The views of a scene show one set of named points, each view turned or mirrored, shifted and resized as a whole, with a little noise and some points left out.
(in the rows, 128 means zero)

Scene 1
View 1
robug: [ 56 174 135 163 121 169  70 112 129 133  77 156 131 118 117 181 149 159
 121  87  91 136  76 129 161 190 140 155 135 128 153 153 134 156]
mevu: [ 33 188 141 148 133 113  43 113 148 112  75 139 131 111 121 163 149 164
 149 123  56 152 100  87 137 160 169 138 142 165 168 115 133 167]
goniv: [ 36 151 141 154 189 192  83 136 131 161 116 130 150  83 106 128 103 135
 133 119 138 142  88 153 145 165 119 144 115  98  96 160 135 135]
duvel: [ 94 142 125 138 140 182 103  91 117 133  99 121 143 111 107 155 132 144
 144  82 136 130  96 153 157 157 135 151 134 117 131 148 139 117]
zepob: [ 40 167 128 144 143 177  77 137 122 105  93 114 133 102 109 128 119 121
 165 100 109 141  69 141 158 155 138 132 131 121 163 150 154 138]
ledab: [ 68 136 129 113 193 134  79  93 129 117 117  78 146  76  90 119 106 132
 190 143 108 144 144 113 116  98 167 126 130 150 142  96 150  97]
funu: [ 38 146 143 126 208 120  61 104 148 134 116  99 152  74  94 118  97 139
 177 156  97 158 144 101 107 112 158 124 131 155 127  98 148 124]
memi: [ 90 169 141 158 128 129  72  79 136 144  80 152 142 119 109 200 162 185
 114  98  86 143 122 110 140 173 156 166 145 152 137 123 121 149]
Ret: [ 64 147 125 107 175 158  86 113 127  86 116  61 130  88 100 103 104 105
 213 117 117 142 109 137 132 101 152 112 137 138 160 120 165 103]
ralak: [119 153 126 143 112 156  99  70 121 125  77 132 138 130 111 187 155 170
 134  80 110 127 102 129 160 161 151 161 147 140 152 133 134 127]
mev: [ 56 134 144 139 237 152  77 104 144 185 135 116 164  66  82 125  91 155
 148 153 125 152 158 120 114 127 137 141 110 127  75 114 131 117]
gula: [ 56 155 140 166 168 182  78 118 127 174 105 157 153  94 108 162 125 154
 109 106 127 138  90 147 155 186 117 160 120 106 101 165 131 148]
zoli: [ 24 150 146 154 220 153  66 130 151 173 123 137 157  67  95 130 103 145
 135 149 116 152 125 116 122 146 135 139 115 124  93 130 134 138]
View 2
zoli: [107 112  94  65 115 139  58 118 148 167 153 114 145 157 153 159 156 117
  94 113 157 136 144 144 110 109 113 137  91 137 133 174 126 160]
zepob: [116  90 100  69 135 142  88 121 134 139 147 152 140 145 130 179 110 134
 146  97  97 177 175 156 135 127 112 106 102 149 128 174 120 141]
ledab: [113 123  96  75 124 116  86 111 103 191 135 165 146 139 122 191 148  68
 151 103 143 122 196 142 143 109 113 127 132 125 113 124  98 181]
gula: [113  97 117  49 119 161  65 100 163 137 160 123 132 161 145 166 121 159
 119 122  97 170 132 152 115 134 126 113  94 153 124 185 142 124]
ralak: [131 103 144  57 124 155  76  54 133 127 166 158 116 157 121 204  99 140
 182 137  64 161 163 147 146 155 134 100 139 143  97 135 144 130]
mev: [105 115  88  38 110 129  56 109 140 205 139 119 145 157 137 168 171 101
 102 103 151 116 138 143 129 113 120 147  97 113 109 158 115 160]
funu: [113 128  96  75 114 120  76 111 117 176 149 149 155 147 143 186 155  74
 122 114 157 114 185 132 125 103 110 129 122 133 122 137 112 179]
memi: [131 114 143  81 123 148  75  61 134 107 176 158 124 164 137 199 106 126
 150 157  88 156 171 142 120 137 124 105 135 157 118 145 153 141]
mevu: [123 129 132  97 115 142  80  78 121  91 174 167 144 155 157 198 108  99
 136 165 126 136 200 129  99 115 111 102 141 168 143 135 144 170]
robug: [126 106 135  80 121 156  80  82 140  90 176 144 128 162 143 187  92 150
 144 146  86 176 167 146 116 136 120  91 122 171 134 161 151 134]
duvel: [124  92 116  55 128 147  86  89 136 154 153 148 126 154 120 188 112 144
 167 108  80 176 158 154 151 148 121 108 114 140 114 157 128 130]
Ret: [109 104  90  79 138 124 107 137 102 171 127 178 144 132 114 189 121  87
 169  83 120 151 220 153 160 116 101 105 121 141 125 142  87 173]
View 3
ledab: [147 140 122 140 112 120 128 117 134  91 118 128 116 126 148 127 110 139
 135 131 133 129 123 126 133 131 113 110 108 118 126 107  81 139]
duvel: [136 133 129 105  76 115 112 135 133 143 138 102 113 130 131 102 132 153
 139 121 122 151 133 139 155 103 132 145 124 128 133 126 118 149]
goniv: [133 103 125 103  83 113 114 159 139 127 128 104 134 129 143 123 124 131
 133 126 110 165 157 141 169 114 128 133 112 111 170 112 127 135]
ralak: [150 148 137 111  79 111 121 120 125 143 155 115  99 142 132  96 149 163
 145 111 119 170 119 127 163 107 145 151 120 147 105 135 130 151]
mevu: [161 139 131 155 115 109 146 116 112 132 139 143 115 148 150 134 165 139
 128 106 110 167 131 104 180 133 138 129 102 117 114 124 129 147]
zepob: [142 135 120 123  95 112 125 136 123 150 130 103 121 131 138 121 141 135
 127 109 111 139 147 128 170 119 120 141 129  98 142 121 120 161]
funu: [149 129 123 143 119 116 128 124 135  87 118 139 126 132 155 136 117 129
 132 133 123 146 134 122 147 133 119 105  98 115 136 105  95 129]
mev: [140 108 128 119 101 120 108 147 154  86 124 129 132 125 156 125 101 130
 143 140 123 170 135 135 145 125 126 109  90 131 159 106 103 116]
gula: [136 107 134 102  77 112 114 154 135 138 143 108 126 133 140 115 136 140
 144 121 109 183 151 142 177 110 139 139 107 124 155 120 139 133]
Ret: [140 150 111 134 105 118 125 122 127 126 114 111 116 121 136 125 122 141
 131 115 129 105 129 131 136 120 104 121 132 101 135 114  84 155]
View 4
goniv: [148 165 139 144 108 154 107 143 151 127 134 131 116 156 122 141  96 117
 172 120 103  97 131 128 152 163 140 117 119 146 128 112 106 128]
ralak: [163 106 150 143 113 141 106 108 166 150 150 121 128 157 131 148 129 124
  90 115 129 124 132 149 141 132 117 117 112 144  83 126 127 138]
ledab: [135 139 110 151 133 152 147 137 117 132 132  87 154 115 126 137 103 131
 134 144  98 136 141 139 131 159 132 118  81 129 106  91 148 129]
robug: [152 128 156 139  99 147 104 126 174 144 151 136 117 147 117 158 115 120
 105 112 115 113 125 154 137 151 132 109 110 138 105 137  91 113]
funu: [128 131 132 140 121 150 125 133 122 136 135  93 135 108 112 140 102 131
 124 148  91 132 143 143 123 165 135 108  74 120 113 102 132 104]
mev: [136 144 125 146 134 150 113 140 110 133 120  89 125 119 115 130  90 126
 175 158  92 114 155 115 135 164 136 120  92 130 128  75 159 118]
gula: [157 143 154 141 105 148  91 132 164 139 141 137 108 159 122 150 106 119
 153 122 110  99 135 135 151 154 134 113 117 149 118 122 106 124]
zoli: [135 148 141 140 118 149 102 145 131 133 131 111 111 126 110 140  90 121
 170 146  91 106 139 129 138 170 142 112  99 133 131 104 124 111]
Ret: [137 157 104 156 128 164 172 143 127 123 143 103 169 128 137 140 112 135
 127 120 107 138 121 145 137 160 132 125  85 127 107 100 125 144]
memi: [151 113 156 140 106 144 102 118 163 150 149 120 121 142 125 152 120 126
  90 121 110 126 131 153 131 150 127 108 101 134  97 133 113 113]
zepob: [145 155 129 144 110 157 139 147 159 130 153 129 142 145 126 152 111 127
 124 108 107 117 116 153 138 160 138 115 107 137 106 125  92 132]
mevu: [133 117 148 135 107 147 118 129 153 148 152 110 128 115 111 156 110 125
  87 130  99 135 125 161 117 169 133 102  81 120 107 134  99  93]

Which points are out of place in each view (at most two, in the order of its rows)? Write - if all are in place.
view 1 -> memi
view 2 -> zepob
view 3 -> -
view 4 -> funu, mev

Scene 2
View 1
Fogip: [116 128 129 113 123 102 109 121 107 159 135  86 134  93 134 130 134 118
 129 130  83 138 130 106 129 136 118 131 107 123 118  95 145 142]
zus: [128 115 128 100 138  90 148  80  91 164 141  85 132  77 149 101 115 125
 143 127  68 125 125 120 104 150 100 122 102 146 132  60 112 136]
ritor: [127 117 136 130 126 101 122 112 103 147 142  99 123 116 122 143 133 116
 115 110  89 116 130 110 137 148 114 117 111 115 121  90 138 133]
muf: [122 105 122 104 132  79 134 119 116 148 140  88 133 115 125 128 140  98
 124 125  80 112 125 120 113 153 103 132 116 128 124  79 143 155]
kog: [117  88 119  94 117  70 155 114 118 138 137  92 136 120 125 127 139  87
 126 119  70 109 133 131 102 170  86 129 120 129 134  75 142 152]
geb: [108 128 123  84 119  95 120 115 108 166 128  76 149  68 145 112 127 115
 145 145  67 158 128 109 108 137 110 144 107 139 114  89 142 146]
Sivu: [117 133 130 111 122 105 105 121 105 160 136  88 134  85 135 129 129 123
 132 129  85 145 129 101 128 136 117 131 110 125 113 101 146 138]
gir: [121 126 128 107 122 100 132  99  93 161 138  91 133  77 145 114 118 128
 134 124  76 138 129 111 118 146 107 121 106 134 125  83 123 127]
Gemed: [120 123 130 113 122 104 128  97  94 156 137  95 128  85 140 122 121 126
 131 122  79 135 131 107 126 149 106 118 108 124 125  89 130 123]
bub: [129 111 132 141 130  92 106 136 118 142 148 100 116 144 104 160 147 104
  98 106 100  96 125 109 145 145 116 116 118 101 118  94 158 145]
fenal: [145 123 139 141 160 100 124  80  86 164 153  93 109 115 130 125 123 134
 118 112  94  97 114 116 141 138 121 110 101 127 127  63 110 128]
susub: [120 129 128 101 122 108 128  90  92 165 135  89 138  67 150 108 114 134
 146 129  76 144 129 110 120 144 110 122 103 134 126  82 122 123]
Pazig: [121 106 130 104 113  91 147  96  99 146 138  96 132  95 135 119 124 112
 131 119  72 121 133 119 112 164  94 116 110 131 135  79 125 131]
fodon: [117 123 129 103 121  96 128 104 101 158 133  89 133  84 139 121 124 120
 136 126  76 132 129 110 115 146 108 124 108 129 123  88 133 136]
popo: [116  97 135 107  90  96 157  97  97 129 135 112 129 100 136 133 120 115
 126 103  72 123 148 119 118 179  82 101 120 119 143  92 128 109]
bitat: [129 123 125 101 148  86 127 106 107 163 139  79 135  93 134 111 134 114
 135 135  78 123 117 118 114 136 110 141 104 140 118  71 135 155]
View 2
bitat: [126 132  92  96 142 120 100 155 127  99 112 143 122 142 115 132 144 133
 129 129  82 138 119  73 129 131 121 178 122 120 153 126 124 144]
bub: [115 131 138 122 142 104 155 127 141  92 121 137 127 152  96 100 158 190
 156 124  81 123 114 116 155 148 107 145 100 113 135 115  99 135]
popo: [124 150 104  97 138 128 135 121 129 114 115 158 121 174 131 119 175 155
 107 128  76 162 150 143  89 136 142 147 120 128 148  97  83 143]
Fogip: [133 137 111 105 137 132 106 130 139 102 103 150 122 138 126 128 151 154
 134 128  83 137 128  94 156 124 112 165 116 110 144 125 123 132]
fenal: [128 146  96 110 138  82 122 151 139  86 125 169 124 146 102 131 123 167
 135 115  56 163 109 102 130 172  99 168 118 131 168 141 113 144]
geb: [135 139  98  93 136 143  93 129 136 110 102 147 123 139 137 133 160 140
 122 129  85 137 137  89 146 114 126 169 126 111 141 121 125 128]
muf: [114 124 110 101 142 116 124 148 126 101 117 131 123 151 107 114 160 144
 135 130  87 125 122  92 121 129 132 164 114 119 145 113 109 147]
kog: [106 123 106  94 147 122 132 152 116 107 121 124 127 164 108 108 176 140
 125 137  94 127 131 105  92 127 149 159 112 123 145 104  95 154]
Pazig: [123 144  96  93 141 120 119 137 127 107 115 154 121 156 125 126 160 142
 115 128  79 153 140 112 104 135 135 162 120 126 156 110 105 142]
Gemed: [131 150 100  98 135 120 117 131 136 104 113 165 121 156 125 130 151 154
 115 124  69 157 137 117 117 141 125 162 123 122 154 113 105 136]
zus: [124 142  75  87 140 117  94 155 123 103 115 160 122 150 125 140 143 120
 106 127  69 164 130  91  99 143 133 178 131 130 168 126 119 150]
fodon: [128 144  97  95 141 130 105 135 131 105 107 151 124 149 131 134 153 143
 121 127  81 150 134 101 128 129 127 164 121 120 150 119 116 133]
ritor: [125 142 116 111 140 110 130 128 140  99 115 152 125 147 112 118 149 173
 135 121  72 142 128 114 140 145 111 153 112 119 147 121 106 134]
susub: [140 154  86  91 133 133  87 136 133 106 106 171 118 143 138 144 143 135
 108 122  70 163 137  96 129 131 123 174 135 120 154 123 123 133]
Sivu: [137 141 106 104 135 135 101 123 145 105 102 151 125 136 130 133 156 156
 133 125  85 139 130  92 162 124 112 165 123 107 141 122 126 124]
View 3
Sivu: [141 106 156 127 134 107 116  87 115 108 111 124 146 124 138 132 109 117
 133 114 128 118 134 112 109 124 129 146 104 142  94 157  91  96]
Pazig: [152  95 150 115 119 127 115  92 101 131 140 158 123 130 112 137 121 125
 142 135 133 123 117 116  93 118 122 135  93 146 119 163  99 104]
Fogip: [145 107 151 128 134 107 117  86 113 114 115 132 144 125 132 131 111 121
 134 115 124 120 127 114 107 123 130 145 103 141  99 157  88  96]
ritor: [139 110 152 125 123 110 120  78 113 131 117 154 127 125 124 138  96 122
 118 123 132 116 109 115 105 126 123 135 116 132 105 155  87  96]
gir: [149  86 158 116 121 121 108  94 101 110 128 141 136 129 123 134 121 114
 138 124 137 117 127 111 100 121 122 142  92 147 113 169 104 110]
muf: [166 116 136 121 124 106 117  84 107 133 115 162 132 125 112 130 110 141
 140 128 120 131 107 114  90 122 133 145 104 137 109 155  92 100]
fenal: [142  85 151 119 101 101 102  81 102 113  99 163 131 131 114 147  90 116
 114 117 142 101  88 110  99 124 114 137 127 117 117 172 103 127]
fodon: [150  96 150 120 125 119 115  93 106 117 124 140 135 130 121 134 118 122
 141 125 131 122 123 111  96 120 126 143  94 145 109 164  96 106]
bitat: [167  99 137 119 119 103 107  89 103 110 105 145 145 124 116 131 114 136
 145 119 123 121 118 108  92 118 132 153  96 140 109 166 104 116]
Gemed: [140  91 158 118 123 120 113  91 107 117 130 140 133 131 128 140 116 114
 133 122 136 115 124 113 105 121 122 140  99 144 108 167  98 104]
geb: [150 102 152 123 132 114 113  92 109 109 122 122 147 127 133 129 122 120
 145 118 123 126 143 112 105 121 132 150  89 149 100 161  96 100]
kog: [172 117 134 119 124 119 121  84 100 149 135 172 120 126 102 133 118 148
 151 143 115 141 109 116  79 118 135 141  95 147 116 154  94  95]
View 4
Fogip: [129 149 128 110 107 141 135 106 116 132 136 121 138 128 146 120 130 138
 116 129 121 120 111 132 131 115 125 122 139 146 110 117 145 132]
bub: [147 147 136 127  91 148 161 119 125 123 124 141 163 134 163 109 155 158
 108 135 117 120 110 129 112 107 120 126 145 140 113 105 143 129]
bitat: [125 128 127 108 111 139 137 107 114 141 139 118 123 129 142 114 134 144
 113 130 119 117 116 124 135 121 143 124 130 133 107 121 151 124]
Sivu: [126 151 127 111 109 142 132 105 115 131 139 118 139 123 147 125 126 135
 116 126 125 120 110 135 132 117 120 123 140 151 113 117 147 133]
muf: [133 132 133 113 106 140 142 108 119 138 128 132 140 143 151 116 145 146
 113 131 118 110 123 120 126 116 146 124 136 133 111 117 151 126]
kog: [133 128 130 103 105 132 134 104 122 141 123 141 140 159 154 116 149 146
 116 131 115  98 132 116 115 117 155 127 137 130 117 118 155 122]
gir: [126 138 120  97 112 135 128 110 124 136 144 127 121 132 143 124 125 135
 113 127 120 114 117 137 128 120 129 126 131 142 126 126 152 121]
Pazig: [132 134 124  97 107 131 127 111 128 136 136 139 129 146 150 122 135 140
 115 127 117 107 126 131 119 117 140 128 134 139 129 124 152 119]
fenal: [141 125 121 110 100 140 158 130 137 129 146 134 116 122 146 107 138 157
 103 136 108 133 102 139 122 118 119 130 121 131 124 118 148 114]
fodon: [127 141 124  99 110 136 128 107 122 137 139 126 130 134 146 123 129 137
 115 125 121 113 119 131 127 116 135 126 135 142 121 124 148 126]
geb: [123 148 123 104 113 139 124  98 110 136 138 115 134 130 144 126 126 130
 119 125 125 115 117 130 137 119 132 122 139 146 111 122 148 132]
popo: [139 141 121  90 106 129 123 114 141 134 135 152 139 159 159 125 138 137
 115 126 116  97 130 136 104 113 132 129 137 146 141 126 153 122]
susub: [121 134 118  93 116 134 121 105 120 139 147 117 113 132 139 126 119 131
 115 124 120 116 118 134 136 122 138 127 128 141 122 133 152 120]
zus: [126 122 117  92 113 129 128 112 127 141 147 127 104 136 140 121 126 140
 109 129 113 114 120 131 131 125 145 127 121 132 125 130 156 114]
ritor: [138 144 127 113  99 142 147 116 127 128 133 136 144 135 154 116 140 147
 109 132 116 120 111 134 118 113 120 129 139 141 122 115 145 126]
View 5
Gemed: [134 124 119 150 139 140 119 126 132 140 140 127 117 141 131 149 117 135
 122 131 134 128 114 129 127 131 132 126 126 135 162 159 134 109]
zus: [140 135 107 140 146 139 115 119 134 143 139 125 118 130 139 149 113 144
 129 120 123 119 112 134 124 130 125 127 142 145 168 167 118 107]
Sivu: [125 117 123 164 137 142 121 131 132 138 140 128 125 146 122 150 120 139
 116 128 138 138 119 134 135 124 131 123 131 121 165 149 130 107]
bub: [139 111 107 158 136 143 122 157 123 143 118 112 120 132 116 159 123 138
 114 145 130 137 124 127 108 128 128 107  97 118 149 142 129 106]
geb: [123 116 121 158 141 144 119 121 135 137 136 127 122 153 123 151 119 139
 119 124 133 138 117 139 136 128 129 124 137 124 165 152 121 104]
bitat: [136 126 108 154 142 140 117 133 132 141 131 119 123 131 127 156 115 149
 122 119 123 130 118 135 126 122 124 121 140 131 168 155 111 104]
susub: [133 129 120 149 141 139 118 118 136 139 146 131 120 140 137 144 115 139
 125 121 136 124 113 132 134 127 133 131 139 141 169 162 129 107]
gir: [136 127 116 148 140 140 118 120 132 139 140 129 120 141 134 147 117 138
 127 126 132 124 113 133 129 129 131 127 133 139 165 162 129 108]
Pazig: [140 127 110 141 145 142 121 122 132 144 129 124 114 139 130 154 116 133
 126 131 127 122 111 134 118 139 130 124 123 139 156 162 124 105]
fodon: [133 124 116 151 141 142 119 124 132 138 135 125 120 142 129 153 117 137
 122 127 132 129 115 134 127 132 129 123 130 133 162 159 125 105]
popo: [142 121 109 134 145 143 122 117 128 148 127 128 110 148 130 151 117 119
 126 139 136 120 107 131 112 151 135 125 104 142 143 167 138 110]
fenal: [152 132 111 151 133 133 119 151 126 139 142 120 119 109 140 145 117 153
 121 136 131 118 123 113 112 114 130 122 119 141 169 156 138 113]
kog: [139 123  98 136 152 143 118 121 133 149 115 118 112 141 124 163 115 129
 129 128 119 125 111 140 110 144 125 119 122 137 150 160 112 103]
View 6
Sivu: [126 166 154 113 121 139 112 127 116  85 141 185 111 144 102 158  71 126
 144 119 156 119 124 138 117 137 127 174 105 128 108 124 147 119]
muf: [118 152 165 112 131 148 106 145 122  97 107 178 101 150 138 159  90 130
 156 115 156 105 131 127 120 122 123 160 107 122 112 120 133 105]
Pazig: [122 148 166 100 132 146 122 147 109 106 106 174 114 137 126 154  99 123
 151 102 151 112 129 124 122 143 133 155 118 117 107 129 154 103]
fodon: [121 157 161 106 126 145 117 138 109  98 124 178 111 141 116 160  87 125
 151 108 154 118 126 130 118 145 131 162 116 125 111 131 155 109]
kog: [113 134 170 106 138 153 116 147 120 115  90 171 104 150 146 156 110 132
 154 109 155  94 128 116 123 117 127 150 109 118 109 126 138  94]
fenal: [124 184 163 104 126 143  97 165 117  73 103 183 116 116 136 140  79 116
 167 100 131 132 154 142 121 158 127 156 128 115 114 110 133 131]
Fogip: [125 164 156 114 124 140 111 132 120  87 135 185 107 147 109 159  75 127
 146 119 154 119 126 140 122 134 126 171 105 124 108 125 143 119]
susub: [128 171 166 102 121 146 124 134 101  98 134 177 114 135 105 163  78 124
 153  97 155 127 124 135 115 161 138 157 122 125 111 134 167 107]
popo: [117 131 155  97 139 134 129 146 105 120  99 170 120 132 113 133 117 117
 134  99 135 106 125 115 133 143 131 152 122 107 107 136 159 107]
Gemed: [122 162 159 102 125 143 120 137 107  97 123 177 117 133 109 152  87 121
 147 108 147 122 129 134 120 151 130 163 118 120 109 128 157 114]
ritor: [120 156 151 111 130 134 107 146 120  85 111 185 112 133 118 139  89 120
 143 117 138 114 137 134 128 133 120 166 113 113 111 118 134 126]
gir: [124 164 165  99 122 146 122 140 105 100 127 180 117 137 112 157  85 127
 153  96 152 124 125 132 117 156 135 160 120 123 109 132 161 109]
geb: [126 164 159 109 120 146 121 126 114  94 139 181 111 153 104 172  78 131
 148 116 165 117 116 134 115 141 134 170 106 129 106 134 156 106]
bub: [113 152 141 123 137 124  93 152 132  79 100 188 105 140 126 131  91 121
 137 136 131 107 140 133 135 106 108 174 107 108 111 112 110 139]
zus: [125 169 180  96 126 158 119 149 106 101 115 174 114 133 132 167  84 129
 171  87 157 124 132 130 109 164 145 148 126 127 113 127 160  97]

Which points are out of place in each view (at most two, in the order of its rows)? Write - if all are in place.
view 1 -> geb
view 2 -> Gemed
view 3 -> -
view 4 -> susub
view 5 -> bub, kog
view 6 -> -
